Points, in no order, along strands that fork and pass close to each other.
Points whose rows are less than 11.6 apart are linked; no others are.
Z380: [-1.98 -3.11  2.57 -0.88  2.76 -0.74  0.66  3.06 -2.27  0.68  1.95  1.19
 -4.97 -1.16  1.25 -0.54 -1.53 -3.33 -2.57  0.10 -1.72 -2.79  3.00  0.52
  0.20 -0.73  1.10  1.32  0.67 -1.57  0.32 -2.44  2.71  0.14]
Z41: [-4.17 -0.81  1.13  4.34  2.57  1.43  2.37 -2.76  2.50 -4.78  0.40 -0.22
  0.28 -3.23 -2.51 -2.27  0.60 -0.75  0.19 -3.46  0.24  3.10 -2.49  0.13
 -0.25 -1.82  0.55 -1.26  0.38  3.46 -1.99 -2.41  0.23 -2.56]
Z107: [ 0.50 -0.61 -0.29 -1.00  2.19  1.04  0.61 -2.08  0.83  0.41 -0.48  0.84
 -0.45 -1.68 -0.64 -1.95 -0.55  0.98 -3.61  2.69 -1.84  1.71  0.00  0.82
 -0.94  1.22 -2.63 -0.65  0.07  0.66 -1.20 -1.82 -1.09  1.50]
Z311: [ 1.33  0.26 -2.02 -1.67  0.23  3.80 -0.23  2.61  0.10  0.28 -0.44  0.09
 -3.86 -2.92  3.23 -1.77 -2.20 -0.48 -3.16  4.04 -0.20 -2.14 -0.27 -1.72
 -0.06 -0.37 -1.65  5.30  0.83 -2.58  5.34 -0.58  0.03  0.30]
Z226: [-0.47  0.69 -1.64  0.82 -2.57  4.99 -2.38  2.95  0.53 -1.33 -1.32  1.78
 -1.13 -1.95  2.55 -0.23  0.23 -1.07 -2.14  1.49  0.74 -4.72 -0.11 -1.33
 -1.06  0.87 -1.11  0.97  0.81 -1.60  3.55 -0.42 -1.87  1.90]
Z538: [ 1.76  0.52  0.79  1.33  0.09  2.20 -4.00  2.49 -0.65  1.58  2.27  3.07
 -2.02 -0.16 -1.69  3.45 -1.47 -2.78 -1.85 -4.03  1.91 -1.19 -0.57  0.27
  2.81  1.33 -0.87  0.48  5.61 -1.49 -2.09  1.48  1.73  1.44]
Z864: [-2.10 -1.63 -0.04  1.44  2.46  3.00  2.72 -1.06  3.09 -4.16 -0.25 -0.80
 -1.17 -2.34 -1.26 -0.90  0.36 -1.08 -0.17 -0.49 -2.55  0.99 -2.90 -2.09
 -0.93 -5.04 -1.57  1.81  2.57  0.79 -0.61  0.30 -0.38 -0.58]
Z211: [ 0.82  1.27  2.39  1.71 -2.19  0.56  2.86  2.46  0.01  0.72  0.86  1.51
  2.83  2.29  0.36 -0.36 -1.30 -1.97 -2.97  1.16 -5.60 -1.37 -0.01  2.88
  0.77  4.47 -1.42 -0.01 -1.37  1.41 -3.11  1.08 -1.10 -3.82]
Z458: [-1.73 -2.94  1.99 -2.69  3.93 -0.63  0.43  1.73 -1.99  2.00 -0.93  0.47
 -2.38  1.62  1.22  0.02 -2.75 -1.49 -0.99  2.36 -4.29 -2.68  5.34  1.95
 -2.56 -1.05  0.59 -0.22 -0.34 -1.38 -1.39 -1.78  2.71  1.57]
Z528: [ 2.51 -1.53  0.46 -1.69  1.68  0.18 -0.08  2.00 -0.52  3.49 -0.37 -6.28
 -5.17 -2.12  1.18  0.86 -1.15  0.65  3.40  1.25  3.81  2.27 -4.78 -2.65
  4.98 -0.58  0.68  3.31 -0.96 -0.21  5.23  0.89  2.37 -0.48]
Z646: [-2.17 -1.13  0.08  3.70 -1.80  4.01  1.51 -2.82 -4.35 -3.74 -1.49  2.94
  1.45  3.71 -1.75  1.51 -4.38 -1.01  1.15  1.17 -2.69 -4.04 -2.19 -0.27
 -1.05  4.55 -3.92 -0.55 -2.87  0.10 -1.67 -1.89 -4.80 -2.77]
Z282: [ 3.33 -1.07  1.38 -3.81  4.28 -1.56  0.70  2.94 -2.72  2.96  0.10 -2.14
  0.71  3.89  5.62 -1.96 -3.16 -1.50 -0.76  1.96 -6.60  3.06 -1.92  3.40
 -0.22 -1.23 -0.43  1.94 -0.92 -1.70  0.37 -0.09  0.85 -0.56]
Z335: [-3.87  0.54 -0.19  2.37  1.66 -1.91  0.49 -2.02  2.79 -6.15 -0.95  1.04
  2.29 -0.46 -1.09 -4.80  0.80  2.41 -1.28 -2.25  0.07  3.07 -1.37  1.62
 -3.06  0.13  2.14 -2.71 -0.14  0.92 -2.30 -2.92  0.01 -3.23]
Z249: [-3.81  1.17  2.49 -1.25  2.92 -1.47 -1.52  2.72 -0.47 -2.86  1.95  1.27
  0.40 -3.18  0.41  0.35  3.33  0.55 -1.90 -0.88  2.02  0.09  1.76  0.61
  2.74 -1.03  4.27 -1.94  1.04 -1.32  0.04  0.02  1.75 -2.74]
Z713: [ 3.46 -4.72  1.77 -3.14  1.38  1.01  0.99  4.65 -1.52  3.86  0.15  1.27
 -6.66  1.96  0.95  2.34 -3.20 -1.87 -4.46  1.81 -2.76 -1.03 -0.35 -0.70
  3.53  1.38 -4.06 -0.11  0.35 -2.87  0.86 -3.46  1.22  0.56]
Z579: [-3.68  1.37 -0.31  6.81 -0.80  3.96 -0.07 -4.51 -2.24 -5.36 -3.63  1.78
  3.70  2.96 -3.22  2.52 -1.66  0.16  3.93  0.97  2.90 -1.68 -3.77 -0.49
  2.11  1.44  1.98 -0.18 -2.26  0.64  0.26 -2.53 -3.13 -2.83]
Z499: [-4.26  1.90 -0.49  3.91  1.21  0.30  1.12 -4.64 -1.22 -1.23  3.21  0.12
 -1.36 -4.65 -0.15  1.45 -3.06  0.39  2.76 -3.17  1.75 -2.88  3.83  0.41
 -1.76  3.30  2.12 -0.54 -2.29 -2.00  2.70  1.35 -0.77  2.58]
Z266: [ 1.53 -2.14  2.13 -1.46  0.32  1.39 -1.59  1.13  0.02  1.37 -2.22 -0.91
 -0.09  1.27 -2.74  3.43  0.52 -0.47  0.47 -0.38 -0.08  1.33 -2.43 -0.43
  5.50  0.20 -1.64 -3.21  1.73  0.71 -3.56  0.87 -0.49 -0.40]
Z451: [ 0.87 -2.18 -0.81  1.62 -0.93  0.90  0.96  3.29  3.53 -3.38 -1.10 -3.34
 -4.15 -1.28  0.17 -1.22 -2.06 -1.25  2.16 -2.05 -2.07 -2.93 -0.94  0.20
  1.50  0.52 -0.09  0.07  0.12 -1.14 -0.46 -1.24  0.61 -0.81]
Z490: [-1.96  1.55  1.13 -2.55  0.09 -5.10  2.60 -1.63  1.49  1.17  3.91 -0.97
 -0.16 -2.26  0.18 -0.73  4.02  1.78  3.71  3.06 -1.00 -0.56  5.24 -0.15
  1.05 -5.45  2.96  1.74 -1.47  0.63  2.01  2.44  2.87 -1.01]
Z681: [-4.37  2.68  0.27  0.10 -0.92  0.50 -0.22  0.15 -0.16 -0.79 -0.58 -2.61
 -0.99 -1.30 -3.22  2.77 -1.14  2.37  3.98  0.49  2.74 -3.33  0.09 -1.38
  0.48  1.35  2.51  0.53  0.10 -1.46  2.18  4.95  0.10  0.94]
Z373: [ 1.35 -0.18  0.58 -2.85 -0.01 -4.86  3.17  0.38  1.89  0.33  1.46 -3.37
  1.18 -0.06  0.84  1.39  5.38 -0.60  4.57  1.24 -0.23 -0.36  1.46 -2.27
  1.66 -4.36  3.54 -0.82 -2.87  0.51  2.25  3.81  0.97 -0.03]
Z455: [ 5.12  0.08 -0.58 -5.64  1.98 -1.63  0.55  1.76  1.31  3.82 -1.29 -1.26
  1.60  3.15  3.04 -1.91 -1.32  1.68 -0.88  4.78 -4.76  4.26  0.23  3.21
  1.81  0.43 -1.83  0.13 -1.40 -1.82 -0.78  0.56  0.72 -0.10]
Z457: [ 1.25  1.90 -2.06  2.73 -1.33 -0.15  1.58 -1.19 -2.47 -1.81  0.54 -0.42
  6.25  4.05  2.61 -1.33 -0.47  0.49  3.16  0.68 -1.81  0.48 -3.33 -0.86
 -4.36  0.23  2.15  2.07 -2.59  0.12 -0.09  2.88 -2.45 -3.34]
Z160: [-3.92  3.05 -1.49 -0.57  0.30 -3.21  1.03 -2.99  0.29  1.16  2.97 -1.91
 -1.11 -2.52 -0.09  0.34  1.87  3.78  7.09  2.93  0.66 -1.13  5.16  0.51
 -0.35 -3.39  4.49  0.68 -3.20  0.78  2.11  3.24  2.06  1.12]
Z534: [ 3.88  2.14 -1.78  1.61 -2.16  0.85 -1.05 -0.66  2.12 -0.50  0.30 -4.01
 -1.37 -1.18 -2.27  3.76 -1.48 -1.32  3.54 -5.31  2.71 -2.70 -2.54 -2.37
  2.99  3.44 -0.22 -0.04  0.49 -3.31  1.89  2.69 -3.02  2.99]
Z402: [ 5.60  2.32 -3.45 -0.01 -2.35  1.51 -1.99  1.20  4.30  4.22 -2.38  0.76
  0.22  0.37 -0.33 -0.61 -1.29  0.06  2.10  1.61 -0.07  3.66  1.91  3.17
 -0.36  0.37 -0.91  0.34  2.41  1.87 -3.00 -0.25  3.81  4.03]
Z876: [-3.76  2.44 -0.53  2.27  2.16  0.90  1.96 -2.87 -0.36 -1.12  3.64  1.68
 -1.11 -3.94  1.63 -1.14 -2.89 -0.64  1.09  0.42 -1.10 -2.49  3.90  0.32
 -3.65  0.78  1.44  3.15 -0.75 -1.72  2.14  2.06  0.37  0.42]
Z5: [ 2.31 -1.75  1.70 -3.14  3.60 -3.06  1.16 -0.14  0.50  2.87 -0.12 -5.71
 -1.24 -0.33  0.14  0.28  0.53  0.55  2.41 -1.11  1.14  3.30 -4.65 -2.71
  3.25 -0.95  0.36  0.60  0.50  1.25  2.37  2.55  1.47 -0.95]
Z848: [ 1.99  3.03 -1.61 -2.55 -0.89 -0.73 -1.88  0.24  0.97  1.45 -0.20 -3.24
 -1.74 -0.14 -3.42  3.30 -1.20  1.85  1.74 -1.39  3.49 -1.59 -1.67 -1.38
  3.60  3.27  0.04  0.53  1.77 -2.49  0.31  4.65  0.47  1.59]
Z952: [-0.28 -1.65  3.72  2.95 -2.12  2.80 -0.01  1.22  1.80  0.02 -2.29 -0.17
  0.14 -0.18 -3.72  2.71  0.91 -1.89  0.44 -2.61  0.77 -0.12 -1.30  1.03
  5.49  2.42 -0.66 -3.59 -2.36  2.69 -3.03 -2.14 -1.11 -1.48]
Z668: [-3.56 -1.37  2.07  2.99 -1.03  0.82  1.23 -2.32  0.50 -3.39 -2.74  1.92
  2.50  1.51 -4.53  0.60  0.25  1.27 -1.67 -0.25  0.50 -1.16 -1.81  2.30
  4.36  3.79 -0.99 -4.05 -2.11  3.45 -3.70 -3.54 -1.84 -3.36]
Z542: [-1.40  3.90 -2.51  6.28 -1.29  1.87  1.71 -3.45 -1.46 -3.64 -1.89  2.31
  3.97  2.37 -1.29  1.12 -1.41  0.65  4.57  0.98  0.00 -0.59 -2.80 -1.40
 -1.43  1.11  1.98  2.27 -0.33  1.12 -1.77  2.07 -1.02 -2.17]
Z277: [-4.19 -1.17  3.51  1.26 -0.30 -2.41  3.08 -0.75 -3.12  2.18  1.77 -0.61
  2.21  0.43  0.36 -2.63  1.63  0.24  0.29 -0.28 -0.76  1.26 -0.08  0.14
 -2.91 -0.24  2.28  0.83 -2.83  3.61  0.25  1.77  0.88 -1.79]
Z254: [ 2.69 -1.07 -1.79 -2.13  0.55  1.20 -0.25  2.15 -0.30  2.53 -0.53 -3.12
 -6.24 -3.14  2.14 -0.80 -2.81  1.62  0.39  3.21  4.00  0.38 -2.29 -1.51
  1.80  0.16 -0.59  4.72 -0.41 -2.65  6.45 -1.00  1.51  0.76]
Z8: [ 1.43  1.12  0.90  0.87 -4.45 -0.33 -0.48  2.43 -1.55  5.15 -0.86 -1.52
  1.49  2.18  0.30  1.12  0.22 -0.21  0.32  0.05  1.94  2.68 -2.63 -1.45
  0.81  2.08 -1.01  1.36  0.68  5.12 -0.62  4.79 -0.18 -0.27]
Z67: [ 0.13 -2.84 -0.77 -0.87  0.22  0.78 -1.50  0.75 -2.39  2.33 -3.43  2.73
 -1.63  2.49  0.15  0.09 -1.78 -1.06 -0.85  1.88 -3.16 -0.96  4.56  2.07
 -3.94  0.75 -0.82 -4.02 -0.78 -0.31 -3.79 -3.33 -0.03  5.16]
Z159: [-4.10  1.57  1.67  1.53 -0.27 -0.95 -1.54 -0.39  0.51 -2.98  0.08 -0.17
  2.42 -2.97  0.02 -0.07  3.66  1.36  0.99 -2.97  4.84  0.59 -0.79  0.17
  1.97  1.24  4.64 -3.03 -1.85  0.27  1.47 -1.35 -1.15 -1.47]
Z401: [-3.31  1.50 -1.46  3.08 -0.57  2.52  1.71 -1.67 -2.30 -0.36  0.19  0.91
  0.30 -0.54 -0.43 -2.12 -3.09  0.72  0.01  2.85 -1.33 -2.75  0.43 -0.07
 -6.67  1.45 -1.56  3.16 -0.93  0.58  0.67  1.88 -1.18  0.91]
Z117: [ 0.83  1.45 -1.68 -4.30  3.04 -2.61  1.08 -1.04  2.15  0.13  2.34  0.58
 -1.23 -1.11 -1.54 -0.82  0.19  0.98 -2.31  1.47  0.06 -2.39  3.23  0.74
 -0.26 -1.36 -0.62  3.07  3.60 -2.87 -0.96  2.39  2.98  0.61]
Z230: [ 2.44 -1.06 -1.56 -5.50  1.09 -3.26 -0.33  2.85  0.91 -0.02 -1.44 -1.18
  0.75  5.17  2.57 -1.17  1.55 -1.36 -0.96  0.58 -3.56  3.03  1.22  2.72
 -2.87 -7.51  0.56  1.96  3.53 -1.95 -1.39  1.05  3.59 -1.00]
Z213: [-1.24  0.34 -1.47 -4.50 -1.48 -2.87 -2.52  2.64  0.18  0.98 -4.05 -0.38
  1.21  2.62  0.70 -2.42  0.75  4.79 -1.15  2.93 -0.11  0.87  2.66  1.72
 -2.75 -0.40  1.63 -2.75  0.44 -0.19 -1.62  0.54  2.24  0.35]
Z564: [-3.29  1.50 -1.75 -0.55  0.09  0.89 -4.32 -0.50  1.43 -2.06  1.20  4.64
 -2.61 -3.58  2.28  0.54  2.04  0.56 -3.21 -0.16  3.50 -2.78  5.64  0.18
 -1.49 -2.81  0.08 -0.91  2.68 -2.07  3.27 -3.63  1.57  3.89]
Z306: [ 1.45 -0.30  0.32 -0.32 -4.40  0.57  0.48  1.09  0.31  0.97 -1.13 -0.02
  0.84  2.99 -0.98 -0.71 -1.55  1.43 -1.62  0.25 -2.13  0.82 -2.66  0.72
  0.85  5.62 -4.75 -2.15 -2.42  2.56 -1.64  0.31 -2.91 -2.76]
Z6: [ 6.01  1.16  0.84 -1.54  2.06 -4.73 -0.52 -0.08 -0.47  2.61  1.51 -6.35
 -0.42  1.77  0.97  2.66  0.91 -1.40  1.78 -2.59  0.04  3.57 -4.90 -2.04
  4.47  3.32 -1.23 -0.46  1.70  1.16 -0.60  3.52  0.51 -2.91]
Z60: [-2.91 -3.06  2.85  2.24 -1.40 -1.66  0.85 -0.38 -3.71  1.79  1.55  0.89
  2.88  0.31 -0.87 -2.73  2.14 -0.07 -2.04 -3.10  1.77  2.70  0.11  0.00
 -3.39  0.48  1.06 -2.46 -3.17  4.75 -1.66 -3.38 -0.98 -1.57]
Z321: [-3.82  2.71  0.42  4.29 -1.39  2.66 -4.12 -0.03  0.74 -2.12 -1.98  2.38
  1.36 -0.79 -1.20  0.48  2.67  2.62  1.35 -2.07  4.61  2.07 -0.49  1.53
 -1.00 -0.61  2.96 -3.53  1.80  3.49 -1.23 -2.11  1.00 -0.41]
Z904: [ 4.98  0.11 -1.91 -1.00 -0.20 -0.09 -2.49 -1.02  2.89  3.59 -0.68  0.19
 -0.13 -1.03 -0.26  0.32  1.96 -0.50  3.38 -0.80  3.14  3.63  2.56  1.20
  1.17 -3.62  1.00 -0.50  2.18  1.14 -2.39 -1.96  3.82  3.77]
Z868: [ 3.94 -4.40  3.10 -4.35 -0.62 -0.69  0.11  3.36 -0.09  5.14 -2.71  0.03
 -4.81  2.49  0.36  1.72 -0.90 -0.89 -1.96  2.53 -3.25  1.36 -0.76  0.28
  4.73  2.08 -4.90 -2.29 -0.87 -0.04 -0.77 -2.83 -0.33  0.19]
Z554: [ 0.40 -1.21 -0.69  3.94 -1.04  3.33  0.19 -1.31 -1.49 -2.31  1.45  0.79
  3.00 -1.53  1.44  1.51  2.51 -2.80  2.97 -1.49  1.26 -0.73 -1.44 -2.18
 -1.55 -1.06  1.92 -0.44 -3.05  0.00  3.03 -0.63 -4.16  1.43]
Z736: [-0.66  1.14  0.88  2.81 -6.71 -0.70 -0.42  1.19 -0.87  2.51 -0.78 -0.80
  3.08  2.11 -2.31 -0.19  0.16  1.69 -0.86 -1.20  2.72  1.46 -1.93  1.03
  0.88  5.13 -0.26 -1.54 -2.57  6.16 -2.23  2.00 -0.05 -2.43]
Z663: [-1.76 -0.29  1.50  0.83 -1.44  0.10 -0.14 -0.58 -0.82  1.42 -0.35  2.31
  2.55  0.31 -1.00 -2.90  1.42  0.65 -5.80 -0.09  0.11  3.02 -1.51  0.69
 -2.02  0.85 -2.13 -1.37  0.50  4.25 -2.64 -2.88 -0.71 -0.07]
Z63: [ 2.56 -0.23 -0.74  0.67 -2.91 -0.87  0.94  0.65  3.82 -2.79 -2.59 -2.10
  2.58  0.82 -0.09  0.07  5.25 -0.90  2.07 -0.66  0.22  1.56 -1.78 -2.08
  1.41 -2.28  0.73 -2.54 -0.91  1.85 -1.68 -0.31 -0.76 -1.49]
Z415: [-2.39  3.36 -2.44  0.47 -1.54 -1.38 -0.03 -1.03  1.39 -1.20  0.42 -2.76
 -1.72 -2.15  0.16 -1.41 -0.90  5.79  6.26  1.86  1.72 -1.53  2.17  0.62
 -2.67 -1.50  2.91  0.13 -1.85 -0.60  1.92  3.04  1.48  1.15]
Z119: [ 0.86 -4.21  1.03  3.04 -1.88  2.72  0.26 -2.26 -3.25 -1.60 -2.55  2.68
  1.15  4.51 -1.68  1.62 -3.38 -0.84  1.54  0.01 -3.27 -1.69 -0.62  1.64
  0.31  4.25 -2.93 -4.07 -4.70  1.36 -4.08 -5.13 -4.76 -1.73]
Z559: [-1.66 -1.45 -0.83  1.70 -0.04 -1.06 -0.25 -2.33  2.01 -4.45 -3.69 -0.02
  0.95  0.52 -1.18 -3.34 -0.40  2.76 -2.32  0.25 -0.93  1.58 -2.40  1.23
 -0.13  2.32 -1.37 -5.81 -3.44  1.99 -2.76 -6.46 -2.29 -2.98]
Z919: [ 0.34 -0.19 -0.74 -2.44  3.95  1.56 -2.63 -0.39 -1.52  0.23  2.52  3.55
 -0.06 -0.90  3.99 -1.22  0.36 -2.69 -6.65 -0.82 -0.64  1.49  1.49  1.80
 -1.81 -2.17 -0.72  2.15  2.17 -3.77  0.29 -3.80  1.40  2.54]
Z634: [ 0.37 -0.24  0.11  2.22 -2.49  0.85  0.33  0.38 -3.05 -1.88  1.22 -0.93
  4.08  2.13  1.27  0.83 -0.14 -2.29  0.90 -2.70 -0.67 -0.11 -3.37 -1.61
 -1.45  0.98 -0.22  0.27 -1.67  1.30  1.08  2.12 -3.42 -3.19]
Z158: [-3.30 -1.32 -0.05  3.56  0.51  2.13  1.78 -1.19 -4.62 -3.04 -0.37  2.18
  2.05  2.70 -0.66 -1.73 -4.24 -0.54 -1.52  0.96 -3.91 -1.46 -1.58  0.12
 -5.94  1.83 -1.94  1.16 -1.19  0.09 -1.57 -0.25 -3.09 -2.56]
Z256: [ 1.76  0.28  1.02 -1.11 -0.47 -3.54 -0.39  1.19  2.84 -1.35 -0.75 -2.62
  0.33 -0.38 -1.12  2.90  4.07  0.10  4.51 -1.76  2.02 -0.01  1.63 -1.65
  4.16 -1.73  4.05 -3.60 -1.12 -1.28 -1.03  1.11  0.17  0.58]
Z382: [-0.99  1.26 -1.60 -4.21 -0.84 -2.28  0.28  0.73  0.42  0.04 -1.67  0.62
  3.20  4.03  0.06 -1.71  2.16  2.43  0.13  2.40 -2.50  1.60  2.77  1.40
 -5.38 -6.54  0.56  0.86  2.52  0.53 -2.02  2.32  2.28  0.24]
Z602: [ 3.63 -1.88  2.06 -1.97  2.46 -1.05 -1.27 -0.30 -2.13  0.73  2.03 -1.60
  0.83  1.95 -1.40  3.69  0.63 -1.30 -0.50 -3.78 -1.26  2.04 -3.71 -1.18
  4.59  1.82 -3.15 -1.75  2.04 -0.54 -2.40  3.01 -1.67 -2.30]
Z692: [-2.25 -2.22 -0.82  1.32  2.13  1.72  4.30 -3.71  2.81 -4.24 -0.43  0.82
 -0.93 -3.65 -0.18 -1.12  1.89 -1.28 -0.07  1.56 -2.17 -0.47  1.34 -2.78
 -3.93 -6.33 -1.32  1.25  0.07  0.73  1.83 -0.68 -2.45  2.08]
Z949: [ 4.87  2.31 -1.30 -2.63 -2.64 -2.52 -0.92  1.13  0.94  5.24  3.56  0.69
 -1.95 -1.57  1.57  1.65  4.01 -1.13 -0.15  1.88  3.80  0.11  3.34 -0.55
  1.35 -4.00 -0.46  6.06  2.05  0.21  2.54  1.98  2.76  1.85]
Z802: [ 1.30  0.85 -0.65  0.31 -1.07 -2.35 -2.18 -0.67  0.66  2.16  2.41  1.08
  1.06 -1.28  0.74 -0.99  2.66  0.85  1.62 -2.90  2.88  2.49  2.36  0.78
 -1.86 -1.48  2.28 -0.73  1.56  1.14 -1.69 -0.47  1.80  2.63]
Z880: [ 1.50 -0.05 -1.36 -3.83  1.13 -0.51  2.41 -1.17  2.21  0.61  1.17  0.70
 -0.74 -2.30 -1.32 -1.96  2.23 -0.58 -4.25  1.82 -0.75 -1.31  2.43 -1.29
  0.16  0.43 -2.44  0.09  1.14 -1.57  0.78  0.15 -1.12  2.75]
Z936: [ 1.39 -0.99  0.97 -1.75  0.84 -1.16  0.37  3.72 -1.96  2.53 -0.36 -3.28
 -0.81  3.53  4.48 -3.43 -2.87  0.09  0.18 -0.15 -3.47  2.84 -2.95  1.35
 -2.22 -0.53  0.16  3.10  0.24  0.92  1.44  0.85  1.65 -1.84]
Z956: [-1.89 -1.14  3.79 -1.58  3.07 -2.62  3.22  1.40 -3.21  3.18  1.21 -2.16
  1.31  1.61  1.39 -1.21 -0.18 -0.88  0.03  0.42 -2.71  1.80 -1.18  0.64
 -1.96 -1.94  2.32  2.68  0.42  2.26  1.83  3.23  2.18 -2.02]
Z37: [-0.31  1.13 -3.60 -2.30  1.17 -0.41 -4.81  0.21  1.73 -1.03  0.66  3.80
 -2.99 -1.22  2.33 -2.46  0.68 -0.26 -7.04 -0.23  1.32  0.14  3.67  0.84
 -2.72 -2.65 -1.11  0.63  3.68 -4.28  1.12 -5.13  2.32  2.87]
Z135: [-5.61  3.38  0.74  6.78 -1.91  3.69 -3.05 -3.12  0.39 -3.99 -4.35  2.12
  2.92  2.01 -4.09  2.24 -0.63  2.32  3.60 -1.18  5.67 -0.49 -2.28  0.78
  1.33  1.59  2.47 -2.67  0.17  2.79 -0.33 -3.83 -1.46 -0.54]
Z929: [ 1.63 -2.85 -0.38  0.55 -1.65  2.08 -0.40 -2.30 -3.19  2.25 -3.93  0.92
  1.24  3.34 -0.74  0.73 -1.89  0.74  1.26  2.08 -1.87 -0.23  0.41 -0.31
 -1.59  3.13 -2.52 -4.15 -3.55  0.86 -2.62 -3.14 -4.25  3.59]
Z525: [-1.99 -0.47  1.67 -0.78  3.34  0.13  2.70 -4.75 -0.47 -0.46  0.28 -0.47
  1.91 -1.71 -2.20 -0.94 -1.47  2.61 -1.95  1.38 -1.62  1.47 -2.91  0.48
  1.28  2.82 -2.19 -0.21 -2.17  0.56 -0.27 -0.26 -2.36 -2.17]
Z424: [ 1.47  2.46  0.24  1.33  0.22  1.60  2.09  2.90  3.05 -1.45  1.04 -1.34
 -0.63 -0.25 -0.06 -0.62 -1.08 -1.67 -0.16  0.04 -3.25 -0.54 -1.05  0.55
  2.47  1.82 -0.74  1.97  1.35  0.72 -1.73  2.73  0.84 -2.70]
Z894: [-1.36 -0.25 -1.04  2.86  2.77  0.65  1.63 -7.48  0.93 -4.54 -0.17  0.64
  0.61 -2.17 -4.44 -0.36 -3.22  2.55  0.39 -2.21  0.64 -0.04 -2.63  0.24
  0.97  5.16 -3.13 -2.39 -0.55 -1.12 -1.07 -2.04 -3.09 -1.39]
Z851: [ 2.02 -1.14 -1.59 -4.79  2.64 -3.49 -1.71  2.26  1.47 -1.70  1.84  1.61
 -0.73  1.49  3.30 -0.72  2.13 -1.62 -0.67 -0.71 -1.33  0.13  4.40  1.74
 -0.82 -6.89  2.54  1.41  2.38 -4.89 -0.66 -1.94  3.23 -0.42]
Z785: [ 2.34  0.79 -0.33 -3.24  3.71  0.10 -3.89  1.42 -1.68  0.64  3.43  3.63
  1.17 -0.16  3.02  1.26  0.05 -3.16 -2.78 -0.86  1.20  0.28  2.63  1.00
  0.48 -3.89  1.74  3.26  3.52 -4.17  0.15 -0.99  2.26  0.90]
Z643: [ 2.57 -0.89  0.29 -4.42 -1.68 -3.64 -0.97  3.63  0.76  2.71 -3.10 -1.17
  1.31  3.42  1.22 -0.95  0.88  1.16 -1.99  1.69 -1.30  2.61 -0.15  0.87
  0.15 -0.11  0.47 -3.14  0.20  0.96 -1.66  0.24  0.80 -0.48]
Z963: [ 1.36  2.51  0.61 -1.08 -3.18 -2.73 -0.77  1.29 -0.32  3.18  3.72 -0.28
  0.01 -1.73  1.67  0.41  2.80  0.86 -0.45 -1.30  4.34 -0.35  1.12 -2.31
  0.55 -0.15  1.92  1.09  0.40 -0.30  2.48  2.77  0.58  1.11]
Z882: [ 2.10  1.70 -1.07  2.24 -4.25  4.74 -3.23  3.01  1.43  0.48  0.82  2.44
 -0.18 -1.02  0.54  2.77  0.31 -1.87 -0.27 -1.78  2.13 -3.40  0.11 -1.33
  1.12 -0.11 -0.93  0.98  3.12 -1.54  1.97  1.18 -0.68  3.95]
Z708: [-4.52  1.76  0.80 -2.10  1.08 -1.37 -2.81  1.04  0.31 -2.40  0.57  2.88
 -1.32 -4.34  1.28  0.09  2.46  2.16 -3.20  0.90  4.01 -2.84  4.36  0.41
  1.20 -1.76  2.79 -1.38  1.56 -2.26  2.94 -0.97  1.80  0.11]
Z473: [ 2.04 -3.62  2.20 -0.61  0.50  0.19  0.21  4.72 -0.47  2.61  1.94  2.82
 -3.48  2.12  1.23 -0.20 -0.75 -4.66 -6.38 -1.29 -4.34 -1.33  0.98 -0.13
  0.88 -0.15 -2.82  1.36  1.08 -1.78 -1.61 -2.16  1.88  0.59]
Z690: [-0.94 -1.44 -0.53  3.07 -0.47  3.60  1.65 -3.97 -0.15 -3.65 -1.30  2.98
  1.89 -2.71  0.45  0.99  2.69 -3.52  0.88  1.32  0.47 -2.77  1.49 -3.25
 -2.95 -2.57 -0.10 -0.85 -0.76 -0.12  1.61 -1.77 -3.65  3.05]
Z764: [ 2.45 -0.11 -2.46  2.89 -0.82  2.48  0.10  0.42  1.56 -2.84 -0.79 -4.19
 -2.68 -1.21 -0.95  1.20 -2.44 -0.91  4.39 -4.14 -0.83 -2.50 -2.24 -0.55
  1.89  1.90 -0.28 -0.66 -1.59 -2.85  1.25  0.48 -2.94  0.73]
Z800: [ 3.65  0.73 -2.16 -4.49  0.55 -3.47  1.86 -0.97  0.70  5.37  4.02  0.78
 -1.66  0.16 -0.37  0.44  0.85 -0.74 -1.93  2.32  1.71 -0.42  3.60 -0.50
 -1.44 -3.21 -2.01  7.49  4.16 -2.16  2.59  2.84  2.99  1.10]
Z664: [-2.70  0.95 -2.00  3.60  2.74  0.48  2.07 -5.92  1.14 -3.57  0.82 -0.02
  0.22 -4.88 -2.51  0.09 -4.65  1.61  0.24 -2.82  1.35 -2.47  1.37 -0.04
 -1.12  5.70 -0.46 -2.13 -0.91 -2.82  1.04  0.52 -2.03  1.83]
Z493: [ 0.49  0.02  0.41 -1.11 -3.20  1.02 -1.18  0.94 -2.73  4.56  1.18 -2.00
 -0.35 -0.99  0.18  1.00  1.28  0.32 -0.52 -0.41  3.58  0.20 -3.48 -4.01
 -0.90  0.08 -1.27  3.06  1.11  2.32  3.52  5.26 -0.80  1.92]

A fork is a point with three links, a tip a point with one. Leave the first point through the second and follow the links. Name the first fork or tip that comes.
Z6 / Z5 -> Z538
Z868 / Z713 -> Z107
Z646 / Z119 -> Z868
Z493 / Z8 -> Z63

A fork is a point with three links. Follow the links from the first point to the second and name the forks in between, in order.
Z60 / Z402 -> Z107 > Z963
Z160 / Z949 -> Z963
Z455 / Z800 -> Z107
Z764 / Z401 -> Z963 > Z107
